A landscape with many valleys, sampled at points; each row gives a point and its height.
From any point a ball takes the steepest step (drop divided by distance) to one of its 2 nearest points. It stops when none of these is lower. Distance is the straight distance between rows; heights are no part of it.
z743 height 244: [114  54 112 127 153 104 127 118 126 120 144 117 164 139  91 178 114 186
  95 123 131 184 151  71 136 103 127 196  69  86  81 101 105  84 180 160
 147 180 147 129 114  80 118 115 123 158 102  92 123 109 124  87 137 136
 124 141 154 151 109]
z883 height 351: [138 121 134 144 145 113 142 101  84  93 145 114 105 150  82 156 145 140
 136 168 190 100  93 127 106 174 103  98 163 105 182 123 133 162 113 151
  96  99 122 116  86 162 165  99 157  89 133 132 132 119 125 155 180 112
 102 138 119 111 119]
z609 height 171: [135  88 121 135 142  90 137 115 127  98 135 194 151 102 102 173 110 130
 177 150 125 124 161 160 161 127  80 167 110 112 153  98 107 148 157 125
 151 160 105 140 128 123 118 157 136 153 139 137 123  89  91 102 136 154
 145 132 129 115 117]
z284 height 255: [148 123 127 127 123 101 149 139 182  86 114 182 141  91 140 137  93 112
 199 138  72 126 209 175 181  99  81 147 102 133 156  69  97 168 145  88
 151 139  88 138 137 142 121 152 120 160 149 163 136  76 103  72  89 158
 155 109 104 101  98]
z939 height 353: [172 120 116 122 144 104 141  87  87  99 166  88  97 131 112 139 124 154
 122 142 178 146 129 110 111 135 111 110 144 123 162 130 121 138 126 125
  98 100 144 115  91 156 165 111 137 114 107 131 110 115 138 144 153 126
  96 135 131 138 113]
z129 height 477: [138 183 143 131 143 108 119 207 161 169 124 100  90 136  84  80 153 106
 108 109 144 147 106 128 132 162 131 129 153 135 113 156 105 108 149 138
 178 160  94  96 112  88 143  89 137 146 145 141 163 118 123  73 129 103
 153  94 151  91 154]
z120 height 251: [154 162 120 115  93 122 105 162 147 152  94 136 120  97 159  98 120  82
 112 129  99  92 120 160 105 106 166 126 138 190 101 173 134  74 110 112
 178 139  91 121 167  93  96 161 129 117 114 133 120 146 130 154  29 133
 145 107 141 147 163]
z919 height 286: [108 160 128 131 107 148 116 154 158 132 112 154 119 141 178 102 238  66
 118 118 119 100  94 141 131 124 149 112 132 123 138 127 163 108 127  88
 104 133 132 131 154 107 121 119  86 152 133 130 155 191 149 107 123 117
 109 102 122 114 168]
z292 height 426: [133 164 128 144 145 116 152 154 204 135 108  88 103 121 119  72  88 130
 155 108  83 177 195 138 192 125 124 101 116 136 135  87  92 169 148 101
  98 102 130 112 103 147 161 116 114 151 148 161 128  77 118  53 118 107
 143  93  97 107  96]
z95 height 182: [116  60 132 124 144 115 120 130 169 123 127 156 180 110 108 182 125 156
 136 124 113 178 167  96 140  97 125 208  51 102  96  87  95  82 185 142
 183 202 117 137 149  65  98 138 118 168  93 107 135 122 125  76  96 156
 134 107 143 135 124]
z745 height 496: [106  88 145 126 104 161  88 137 101 105  74 168 179 147 174 185 152 137
 141 157 120  66 123 114  85 111 148 126 110 118 156 102 193 110 102 137
 120 113 125 169 161 113  72 138 111 108 109  55 126 194 162 167 132 101
 136 117 145 106 135]
z157 height 220: [116 188 144 119 107 112 118 138 174 143 128 182 107 120 165  97 168  69
 136 116 118 118 104 176 144 136 131 122 153 151 109 151 129 125 116  97
 158 158  93 113 168  95 130 155 118 145 160 157 143 144  98 111 106 135
 121  94 123 125 170]
z119 height 228: [183  62 110 132 166  92 112 138  67 106 126 103 141 127  92 149  92 153
 111 161 164  95 118  91  89 134 128 159 120 140 130 114 157  83 142 147
 136  91 101 158 109 132 119 126 132 115  81  95 123 100 153 138 123 122
 157 128 154 141 132]
z339 height 325: [159 118 131 114  97  90 104 156 137  97 114 180 147  89 123 130  80  96
 172 144  83  78 191 168 123 109 109 148 125 165 163  96 121 138 118  97
 178 125  76 149 155 130  84 179 127 115 147 151 113 116 111 140  86 162
 172 121 135 107 113]
z441 height 167: [ 98 190 140 147 119 142 144 134 194 153 117 169 109 141 144  91 158  73
 146 100 120 149 120 187 168 143 118 109 157 133  95 128 126 170 134  87
 118 134 111 126 153 105 149 144 123 162 177 161 172  97  95  97 133 127
 105 110  96 117 155]
z47 height 152: [157 149  92 115 143  89 161  82 145  92 174  92  66  99 106 146 116 138
 131 137 175 170 181 141 125 112  81 106 140 147 144 180  83 130 137 133
 135 149 154  77  98 123 207 137 147 130 101 159  89 123 106 117 112 121
 104 115 142 126 114]
z817 height 394: [102 119 170 134 106 141  86 194 111 161  75 173 170 137 135 160  83 125
 140 124  55  55 165 148  98 133 169 117 102 144 179  95 139 151 120 155
 159 128  78 144 173 141  59 144 133 102 141  93 135 145 126 172 106 108
 169 113 127  80 126]
z324 height 174: [163 137 114 123 113 112 122 112 116 116 142 134 122 110 150 122 126 105
 126 136 132 111 130 152 121 115 120 122 141 155 123 133 134 100 108 111
 145 124 120 126 146 121 121 150 117 125 127 143 112 135 131 135  90 141
 126 127 141 141 138]
z828 height 455: [149 135 148 135 129 136 115 141  65 122 143 100 120 137 104 140  91 161
 147 141 106  85 119 136  84 161 139 110 148 118 190 123 101 149  84 169
 134 110 112 111 131 167 104 118 128  82 156 125 100 149 113 167 143 114
 136 138 131 102 104]
z906 height 421: [ 77 182 158 112 128 154 108 201 145 217 108  86  79 160 122  63 152 141
  96  71 101 160  87  94 119 153 191 119 143 113  99 187 117 120 116 157
 131 156 127 104 117 102 124  92 140 112 139 128 146 159 150 126 139 104
 168 114 127 114 141]
z484 height 158: [122  97 112 134 168 101 144  99 146  87 136 152 160 139  67 177 136 119
 153 159 203 130 108 135 167 151  71 182 127 113 128  93 143 147 151 113
 156 117 114 160 118 126 133 123 146 160 143 127 196  53  88  98 176 123
 125 118 161 113 145]
z871 height 284: [171  70 101 130 132 129 131  93  54  99 117  94 150 135 124 159 122 146
 105 175 170 102 105  99  91 101 131 155 124 140 116 127 181  87 128 127
 112  86 136 157 114 140 122 123 127 129  69  88 115 118 160 172 132 131
 124 145 152 166 127]
z342 height 405: [107 140 133 143 136 134 164 145 218 129 136  97 117 143 143  71 123 145
 162  84  82 184 168 140 199 132 107 104 104  91 146  78 121 181 154 117
  67 119 137 126 109 157 157 112 102 142 155 162 145 124 133  35 147 124
 120  93  85 105  96]
z839 height 615: [ 94 176 145 107  95 177 123 145 152 125 119 152 132 124 213 107 207 116
 157  92  94 112 105 141 127 129 167  94 122  87 165 136 128 134  98 120
  92 159 159 112 163 117 113 134  89 106 142 150  97 252 134 127 130 134
 108 117 107 115 145]
z88 height 257: [158  87  95 106 159  90 137  73 107  74 173 126 124  93  93 171  76 160
 166 152 144 156 170 135 129 127  66 141 119 112 171 104  93 153 138 128
 124 135 137  88 100 133 182 141 151 126 119 141  67 120 107 112 145 143
 104 138 149 131  86]
z782 height 518: [121 103 140 122 110 158 115 137  93 133  95 128 182 159 178 170 132 140
 138 137 100  67 133 112  89 125 158 111 116 118 178  97 174 133 107 129
  96 107 141 141 128 151  89 129 109 100 109  80 121 182 155 171 132 109
 143 146 127 122 106]
z173 height 159: [182  61 103 127 156  92 107 128  75 106 145  92 116 118  74 157  62 167
 117 160 150 130 144  93  81 125 130 151 121 130 133 150 108 101 131 188
 157 121 124 125  97 142 124 120 141 109 108 100  96 101 131 147 122 133
 155 131 167 135  96]
z436 height 359: [121 113 140 132 116 124  82 173 132 133 109 181 143 105 119 137 100  94
 161 126  78  64 139 164 110 135 133 140 128 156 147  97 123 119 131 127
 175 136  84 159 162 117  79 169 145 121 151 108 136 124 126 136  92 129
 166 105 134 108 135]
z951 height 559: [129 130 111 122  99 178 146  85  97 114 125 105 135 125 191 127 178 126
 133 129 131 120 115 113 120 105 140 120 137 121 133 136 163 113  94 105
  95 111 158 140 146 145 134 130 111 126 114 120 111 190 150 165 118 134
 101 166 115 164 140]
z56 height 223: [180 104 124 143 156  70 117 147  77 114 145  90  93 124  50 161  72 176
 129 154 139 142 142 104  81 164 130 127 142 131 165 166  75 125 131 203
 163 138 120  86  95 150 150  93 153  96 111 115 109 120 109 140 133 120
 155 123 159  97 113]
z831 height 629: [ 97 126 135 112 123 171 137 141 127 108 146 158 144 147 175 125 194 137
 146 101  98 132 110 148 149 131 134 121 128  66 169 103 134 146 117 132
  78 156 161 118 144 131 125 131  91 101 148 134  94 207 130  95 174 143
 104 126 112 118 130]
z333 height 332: [163  98 100 125 112 136 163  72  65 131 129  90 155 121 150 140  87 154
 113 162 156 102 126 106  97  99 125 136 134 163 115 149 159 103  95 130
 129  81 151 140 123 176 135 144 123 117  94 103  92 129 143 199  93 142
 123 177 131 179 133]
z6 height 381: [104 145 135 121 121 152 136 134 177 122 130 113 110 135 153  88 155 121
 129  90 104 190 139 140 171 119 108 112 117  79 131  93 121 142 152  86
  79 135 142 115 130 134 150 115  87 138 146 154 147 142 135  50 144 129
 107 121  97 127 128]
z551 height 448: [189 156 121 122  97 132 120 133  83 134 112  66 115 117 179 110 110 130
 150 154 107  77 129 123  78 108 161 105 133 167 165 147 128  96  72 115
 141 101 128 103 130 152 117 140 117 121 106 134 105 174 160 165  72 130
 166 128 140 125 135]
z23 height 347: [149 155 134 136 121 121 110 133 104 178 121 127 115 132 128 124 104 115
  78 142 151 103  85 120  91 118 160 133 143 170  84 212 133  94 114 145
 179 139 107 136 150 103 116 153 153 112 105 120 130 122 114 195 103 118
 143 133 157 158 149]
z363 height 270: [139 189 134 105  81 112 104 135 176 140 104 170 112  95 175  88 156  54
 114 108  99  98 121 173 142  97 152 114 151 191  95 144 132  99 125  76
 168 150 104 141 170  74 111 157 107 147 135 158 129 154 129 120  45 124
 139 109 127 134 171]
z403 height 598: [115 177 117 106  95 167 110 151 156 153 100 104 126 134 207  76 186 124
 128  96  82 126 139 120 129  98 171  96 129 125 143 156 144 105 106 113
  96 129 151 111 157 132 110 120  90 132 118 141 111 215 161 118  87 113
 138 106 106 123 139]
z731 height 540: [114 151 134 133 144 138 132 128 120 140 153 151 111 124 126 115  99 124
 144  94 110 148 143 159 151 143 118  91 144 116 138 116 108 176 117 118
  98 126 123 113 113 152 134 142 125 107 164 121 129 105 106 134 147 138
 101 150  93 120 114]
z50 height 258: [119 145 138 152 115 132 140 137 153 135 114 154 116 144 123  96 172  72
 118 138 152 103  74 146 133 151 119 112 157 138  97 113 198 135 147  83
  83  81 127 171 103 117 136 109 130 138 152 136 194  79 146 117 142 111
 113 122 113 130 157]
z513 height 172: [135 106 114 133 143 110 135  97 135 131 137 107 131 138  97 134  97 129
 101 125 170 170 146 115 137 131 131 139 124 140  84 141 137 136 165 124
 109  97 125 138 107 120 143 121 147 147 110 123 145  42 133 126 132 107
 117 139 126 159 116]
z152 height 291: [148 133 133 103  95 116 123 145 161  84 117 200 145  85 156 125 118  77
 179 125  58 106 187 176 157 103  94 146 110 134 165  72 108 150 130  85
 156 148 104 140 160 127 100 190 125 134 152 171  97 130  97  96  95 169
 158 112 133 105 121]
z18 height 380: [133 121 126 103 122 134 107 123 105 146 130 115 131 104 152 146  94 152
 109 103  95 142 158 107  94 100 166 151 113 148 120 157 117  85 125 152
 150 148 139 115 149 114  95 146 136 103  99 105  87 165 126 154  92 132
 156 138 145 156 112]
z900 height 94: [155 121 114 124 130  98 136 123 135 133 138 104 107 111 137 110  79 121
 112 112 129 150 162 130 139 125 137 122 127 163 106 148 122 126 129 120
 131 108 132 121 115 138 134 128 139 131 124 138 118  90 137 146  85 129
 141 132 117 161 105]
z700 height 468: [102  57 128 141 129 141 114 106  89  99 121 176 198 136 116 200 129 155
 114 146 133  71 103 115  96  99 124 149 121 106 134  81 175 123 107 148
 129 135 130 173 151 127  94 150 124 109 112  70 101 155 147 183 161 120
 130 143 140 120 135]
z5 height 215: [134  93 130 128 151  94 155 133 153 103 143 154 147 104 110 134  71 143
 184 129 100 155 201 148 177 128  88 148  90 110 146  64  81 144 177 137
 139 160 109 123 112 137 126 129 132 157 144 153 114  79  99  71 112 164
 141 115 122 113  87]
z847 height 382: [113 137 122 132 126 130 120  90  80 161 137 141 115 120 109 134 124 116
  59 138 168 134  79 121 101 132 152 140 140 141  53 212 105  92 125 173
 167 155 123 121 169  82 130 149 157 114 111 119 123 122  91 203 133 134
 111 141 148 175 135]
z53 height 237: [100  87 139 153 144 134 130  97 105 148 130 139 160 143  98 168  56 125
 103 127 141 134 134 120 134 141 130 128 120 142  69 123 134 159 141 144
 121 111 124 162 120 135 109 150 155 109 153  91 142  33  95 180 157 139
 118 162 114 153 113]
z947 height 217: [117 171 130 141 100 136 139 132 183 145 104 144 103 131 153  82 163  71
 107 104 137 120 102 159 151 120 125 115 153 151  73 115 166 137 139  71
 117  93 105 157 130 110 129 126 112 167 143 142 187 101 133 115 102 118
 116 109 108 132 153]
z94 height 348: [112 156 118 121 135 145 131 134 150 123 169  85 103 123 176  73 170 147
 125  82 108 184 141 116 155 103 124 107 130  89 134 132 114 134 117 108
  85 146 175  93 128 140 163  98  85 133 127 155  90 184 147  83 134 130
  95 131 107 140 130]
z74 height 557: [ 88 127 131 141 134 150 147 107 151 126 130 157 150 144 154 119 116 104
 147 111 115 125 143 149 163 136  98 106 135 113 117  77 147 171 130  85
  62  86 138 156 101 166 123 140 106 124 149 139 134  99 132 111 149 139
  92 146  81 147  95]
z370 height 370: [198 121  93 121 102 123 143  99  75 128 116  59 140 114 167 131  85 156
 108 152 144 125 139  92  80  88 160 140 122 178 107 177 147  66  96 143
 142  96 138 131 125 172 136 134 149 134  73 125  96 153 155 186  69 138
 152 162 155 169 136]
z971 height 474: [184 139 114 123  92 152 140 111  61 103 136  67 120 116 184 120 113 156
 165 145 114  84 136 116  86 109 135  88 129 140 189 115 117 120  69 119
 101  91 153 101 124 182 129 119 119 113 109 138  80 190 157 156 102 135
 132 147 126 129 131]
z857 height 253: [168  76 109 108 168  81 140 116  88  84 163 101 124 110  74 173  78 200
 156 138 133 160 185  91 116 127  98 135 111 102 170  90  79 125 151 164
 124 155 155  88 102 140 151 114 145 111 113 114  64 123 120  99 143 149
 116 132 151 119  80]
z905 height 214: [157 182  90 114 135 110 152  68 161  90 184  88  71 107 134 110 164 132
 101 140 195 191 132 139 125  91  99 102 152 160  99 210 106 117 132 111
 145 142 171  81 117 106 218 125 131 162 101 174  96 149 121 111 111 127
  93 121 139 147 153]
z399 height 580: [ 98 138 125 107 120 163 113 137 123 143 109 126 135 136 172 125 174 139
 114 106 116 134 124  95 115 110 176 134 121 106 126 140 136  95 102 128
 106 146 158 111 151 117 117 125 103 128  95 121 107 203 158 144 101 116
 109 126 128 146 140]
z690 height 441: [ 87  67 123 131 140 138 111  86 102 117 143 179 187 125 111 191 137 138
  98 138 144 110  92 112 119 100 130 157 110 120  97 130 135 112 121 148
 150 168 129 162 162 100 114 155 126 106 111  79 108 138 116 166 161 140
  99 161 146 161 140]
z281 height 207: [163 112  99 109 137  95 159  82 113  96 186 116  95  79 115 154  89 158
 137 109 144 194 182 131 128 109  96 130 127 137 138 149  61 143 139 142
 132 141 179  74  93 149 182 133 144 120 111 159  60 132  99 126  99 153
 101 154 131 140  92]
z655 height 264: [152 198 108 104 128 142 136  91 159 105 165 119  90 101 166  83 199 128
 115 117 154 165 130 142 130  97 118 121 157 129 105 189 106 106 122 107
 148 158 171  92 146 103 189 120 103 161 128 173  79 189 132  94 113 130
  93 124 151 158 167]
z695 height 320: [129 120 144 143 144 125 127  96  83 120 139 150 126 142  88 161 125 120
 102 163 187  92  78 144 114 171 106 108 163 119 137 136 150 159 129 147
 128 100 128 151 104 136 155 132 174  85 140 117 150  77 104 184 187 116
 108 159 136 138 127]
z397 height 294: [ 68  66 118 126 147 132 123 124 143 145 147 119 151 142 120 144 119 184
  98  96 100 208 159  53 135 102 147 169  87  85  67 118 110 108 160 161
 114 164 165 118 112 102 127 117 122 137  91  93  96 137 142 106 151 144
 125 148 123 150  93]
z929 height 415: [161 150 134 120 106 139  92 149 104 158  91 108 147 115 160 128 100 143
 121 135 102  88 117 109  74 120 193 139 106 148 139 162 127  92  96 148
 157 134 121 129 157 127  92 140 122 115  93 113  98 178 140 163  75 116
 160 128 140 132 135]
z681 height 510: [ 75 169 165 140 145 133 138 179 155 166 108 145 102 136  82  90 126 107
 151 107 112 131  89 130 164 179 139 108 122 125 122 117 123 161 153 130
 115 128  99 134 134 125 132 111 146 136 182 145 209  74 112 100 165 118
 130 124 102  80 139]
z43 height 412: [118 107 121 116 134 127 136  77 107 136 159 166 140 114 117 160 115 141
 107 130 155 153 108 130 117 114 123 146 140 127  80 173  99 118 132 148
 153 147 137 121 145 103 121 164 137 118 115 127 110 126 101 174 136 147
 110 157 143 160 128]
z400 height 275: [151 159 105 121 148 113 147  92 126 137 147  72  74 129 117 112 136 148
  73 150 191 178 117 106 101 122 131 110 156 157  77 226 124 102 150 142
 147 135 148  93 106 131 196 109 156 137  95 144 112 113 136 165 139 111
 130 134 132 161 130]
z404 height 495: [108 182 164 134 158 117 137 180 157 175 117 140  93 144  78  93 159 105
 155 129 141 137  83 139 146 192 123 106 132 129 131 151 104 131 143 148
 153 166  99 118 119 101 148  95 153 142 169 147 189 124 111  72 165 107
 137  98 129  59 150]
z565 height 671: [128  88 129 132 127 118 141 147 183  71 101 146 173 141 127 135 173 111
 191 153 127 104 138 145 179 125  64 176  91  85 177  37 157 132 172  79
 151 155 114 156 122 122 105 126 123 163 149 138 188 131 143  57 157 144
 151  96 159  97 146]
z217 height 662: [127  64 127 147 117 114 139 128 147  59 114 178 188 147 141 160 173 127
 183 155 113  86 138 141 159 120  77 157 110  94 191  41 162 154 140  86
 128 126 132 160 123 123  94 141 110 153 145 138 148 158 114  79 178 146
 133 104 138  85 129]
z618 height 265: [139 163 108 130 107 140 124 130 160 133  89 118 120 143 161  76 151  56
  92 138 133  97 137 159 147  97 136  92 150 187  95 118 192 134 126  59
  95  53 121 166 123 140 118 114  99 167 128 138 178 110 174 119  76 101
 142 125 104 144 143]
z915 height 541: [100 129 131 135  88 182 138  90  98 153 107 115 161 135 191 131 131 136
 133 117 102  96 133 109 124 113 150  98 144 137 145 118 167 128  78 105
  73  87 143 147 135 173  95 125 104 115 112  92 123 171 152 182 118 123
 114 183  96 155 121]
z456 height 315: [ 94 108 171 147 153 129 106 168 104 160 107 143 131 129  39 138  63 158
 121 135 119 130 105 107 123 184 135 124 120 118 120 127  97 149 147 188
 143 120 108 164 116 146 124 119 150  88 159 111 160  52 105 150 172 123
 132 157 109 104 109]
z991 height 451: [126 178 155 119 130 123 102 189 137 166 128  68  70 134 109  90 141 144
 102 116 118 151 108  99 104 153 147 110 141 131 130 174  94 105 132 167
 152 149 125  86 117 114 147  82 134 126 127 133 110 168 140  99 124 114
 157  96 140 104 140]
z647 height 572: [115 140 126 134 148 134 151 114 151 110 127 101 115 144 131  91 146 118
 137 136 137 138 136 147 151 136 106 100 141 115 148  77 164 175 131  83
  49  65 147 140  85 159 149  95 109 138 134 144 155 100 159  95 147 116
 109 130  99 134 126]
z940 height 199: [138 102 133 129 169  84 140 147 106 125 160  98 118 120  51 157 107 173
 143 131 140 163 141  93 129 162 108 146 116  93 154 128  81 123 148 193
 144 161 143  97  97 132 148  87 153 122 128 117 111 107 104  92 158 138
 137 117 144 110 113]
z525 height 295: [ 89 126 138 149 129 141 135 139 162 124 115 145 135 164 134 117 206  93
 116 137 169 132  64 131 156 149 106 145 122  96 110 104 188 124 163  92
 111 122 124 164 126 102 126 102 109 160 139 120 201 109 150  86 164 107
  94 114 130 121 168]
z417 height 480: [191 109 133 126 103 129 124 107  51  89 133 111 131 120 148 149  83 140
 161 154 112  54 138 134  88 134 125  92 148 141 203 106 107 149  67 135
 133  88 118 117 130 169 120 149 134  88 126 135  88 149 122 172 129 126
 139 143 135 108 109]
z366 height 238: [134 135 124 120 114 131 105 160 145 115 115 148 133 134 156 116 177 105
 126 142 132 110 106 142 129 110 132 139 120 135 132 107 164  96 132  98
 136 124 115 145 132 113 111 113 104 144 119 126 153 147 155 108  97 130
 130  97 141 121 154]
z451 height 424: [135 123 151 132 118 139  93 182  81 145  87 133 151 128 100 140  63 133
 140 143  95  58 134 144  83 171 179 122 126 138 174 114 124 151  97 180
 153 120  84 129 138 169  65 139 139  96 153  99 135 124 133 165 140 111
 153 134 135  93 130]
z280 height 309: [121 158 110 103 112 155 156  81 132 105 169 111 103 105 194  96 173 139
 126 104 126 169 145 116 142  82 122 127 121 136 119 165  97 124  99 114
 111 142 176 111 138 143 171 123 104 139 116 162  58 208 134 107 108 148
 112 149 125 170 118]
z988 height 139: [126 131 102 138 165  85 141 150 163 137 155  84 102 126  64 120 105 157
 128 109 125 196 194  96 155 137 104 131 124 103 128 125  86 141 155 157
 134 156 161  76  92 124 165 105 143 149 125 144 108  93 110  72 148 120
 121 112 160 101  87]
z262 height 354: [138 197 132 121  96 172 127 130 126 180 115  56  87 151 174  80 174 124
  97 119 130 112  95 107 111 120 169  87 149 160 118 169 146 109  90 122
 108 108 144 104 123 150 129 100 117 141 125 133 130 170 157 157 114 113
 143 133 107 150 164]
z724 height 206: [ 99  91 113 142 155 115 136  92 145 125 142 144 139 134  74 163 129 131
  99 132 188 162  94 108 149 155  90 154 132 105  95 117 140 139 145 133
 124 134 121 150 116 106 136 117 150 149 115 116 166  55 117 125 166 116
 116 142 137 141 128]
z114 height 641: [115 138 142 125 125 139 141 152 138  99 149 155 145 137 150 108 168 127
 194  97  88 135 135 170 158 136 109 109 129  72 197  82 114 167 119 122
  96 147 138 115 140 157 123 135  97 126 165 155 104 184 116  66 155 155
 125 109 102  78 104]
z223 height 277: [ 99 113 147 133 128 127 134 112 108 159 147 151 131 129  78 153  50 151
 115 111 117 154 146 139 134 168 143 125 121 131 105 144  93 178 127 162
 138 110 116 130 124 139 130 147 161  81 154 117 135  46  92 166 149 142
 119 161 103 140  87]
z809 height 653: [139  96 138 121 108 131 123 154 127  68 120 158 152 128 168 132 169 123
 184 129  90  94 151 151 138 127  88 121 125  87 202  61 154 156 133  91
 110 118 126 139 122 136 107 139 113 132 148 154 105 168 142  82 157 153
 133  97 126  86 118]
z271 height 302: [156 173 132 114 100 133 101 144 124 166 114 123 104 114 151 110 150 100
  94 150 126 104  72 138  95 113 180 141 138 176 101 211 135  69 115 132
 192 154  93 116 159  80 108 133 133 143 102 133 123 180 142 174  66 114
 157 116 162 147 168]
z316 height 525: [ 96 168 142 147 136 128 139 138 160 153 126 123 114 134 110 103 106 107
 124 100 120 174 133 125 160 160 126 105 133 121 112 138 118 168 142 132
 102 111 123 120 111 136 145 114 140 133 154 144 160  72 115 117 160 119
 117 128  90 112 107]
z507 height 372: [144  71 132 135 160  92 113 174 103 124 110 134 152 131  50 152  95 152
 137 138 134  99 143 114 118 161 119 152 112 126 162  78 119 110 148 170
 164 132 100 161 116 134 101 105 144 128 142 105 170  88 144 108 151 115
 160 105 149  92 122]
z304 height 319: [171 133  98 135 159  98 151 100 114 102 146  63  76 142 112 134 140 143
 111 151 221 153 112 107 109 124 112 107 151 149 131 174 134 110 133 126
 115 116 165  94  85 137 189 101 161 137  92 129 124 107 143 159 153 111
 105 115 135 127 137]
z901 height 318: [ 77 127 140 150 122 177 113 119 104 187 103 116 155 144 115 131 106 129
  61 142 136 113  86 113 114 129 179 122 135 137  63 160 171 130 116 156
 113  99 132 154 138 128  95 146 144  91 115  91 166  87 119 214 142 114
 125 154 123 161 139]
z976 height 345: [120 108 160 135 176 120 115 156 122 132 128 150 154 150  48 153 120 137
 155 148 144 113 102 106 133 185 109 153 112 114 144 101 113 139 143 187
 142 136 109 152 118 129 106 110 168 124 166 106 177  68 106 114 180 124
 144 136 135  86 118]
z360 height 310: [137 191 128 140 117 153 140 122 151 157 108  88 102 148 159  69 135  92
 101 130 123  96 118 129 129 118 148  82 162 182 112 146 167 136  99  95
  80  57 129 123  91 172 141 106 116 151 133 148 157 116 175 158  96 108
 133 131  93 149 155]
z549 height 390: [115 206 147 125 107 168 123 153 138 206 112  91  81 150 147  75 156 104
  93  97 110 118  75 118  99 142 197  94 153 146  97 198 110 119  96 133
 142 149 124  93 149 117 140 110 130 128 135 137 128 180 133 154 134  99
 136 110 126 135 141]
z390 height 279: [ 88 103 154 154 139 153 112 110 100 162 108 147 137 147  98 165  94 137
  92 136 159 104  78 123 123 159 141 118 141 130  82 141 154 169 114 159
 114 102 127 165 119 133 125 134 149  90 143  89 159  60 123 196 159 121
 121 165 116 156 134]
z716 height 328: [ 74 143 127 137 108 160 133 118 161 135 119 149 135 148 169 106 196 104
  94 100 128 150  87 128 149 112 153 140 132 124  76 147 157 114 140  94
 103 135 149 140 158  97 115 121  92 143 128 124 156 161 143 110 137 119
  89 131 110 143 151]
z29 height 197: [120  99 122 134 150 118 151 106 156  96 144 179 157 143 100 170 151 122
 159 156 150 123 118 155 166 137  55 166 128  82 136  76 127 149 145 101
 135 146 111 148 141 116 132 147 147 150 155 139 166  87  92  84 171 148
 111 124 129 110 142]
z21 height 338: [103  89 122 118 121 141 120 121 123 172 149 135 152 132 141 146  88 160
 104  84  92 183 171 107 139 101 145 155  92 114  83 130  91 126 144 148
 124 148 150 125 135 125 115 141 130 104 113 109  91 133 132 136 105 148
 130 157 120 157  89]
z996 height 363: [ 68 165 137 136 121 159 131 121 152 162 128 167 115 144 129 110 171  99
  89 112 158 148  75 137 154 149 139 134 157 135  65 175 141 145 140 123
 112 136 133 138 144 103 129 139 140 123 145 135 170 110 105 150 156 131
  96 137 113 160 147]
z232 height 111: [125  67 128 127 137 119 131 126 155  93 124 173 173 121 125 170 124 135
 159 132 119 134 153 133 154 106  95 198  77 102 134  69 133 108 165 113
 153 154 116 160 138  92  95 138 117 159 117 120 136 106 127  86 113 152
 156 100 134 118 121]

Where does a ball stop that starts at each point below?
z217 => z120
z292 => z47
z399 => z120
z731 => z947
z906 => z947
z971 => z232
z690 => z120

Call two points neighbours if one is among the 2 nearest of the other. Go from one point of each pair to the other, from neighbour to neighbour, staying as low as possible. Name the highest point that can't be avoided.
z947, z609 => z716
z120, z940 => z551
z900, z484 => z724
z47, z53 => z939
z940, z173 => z56
z120, z441 => z363
z232, z484 => z29
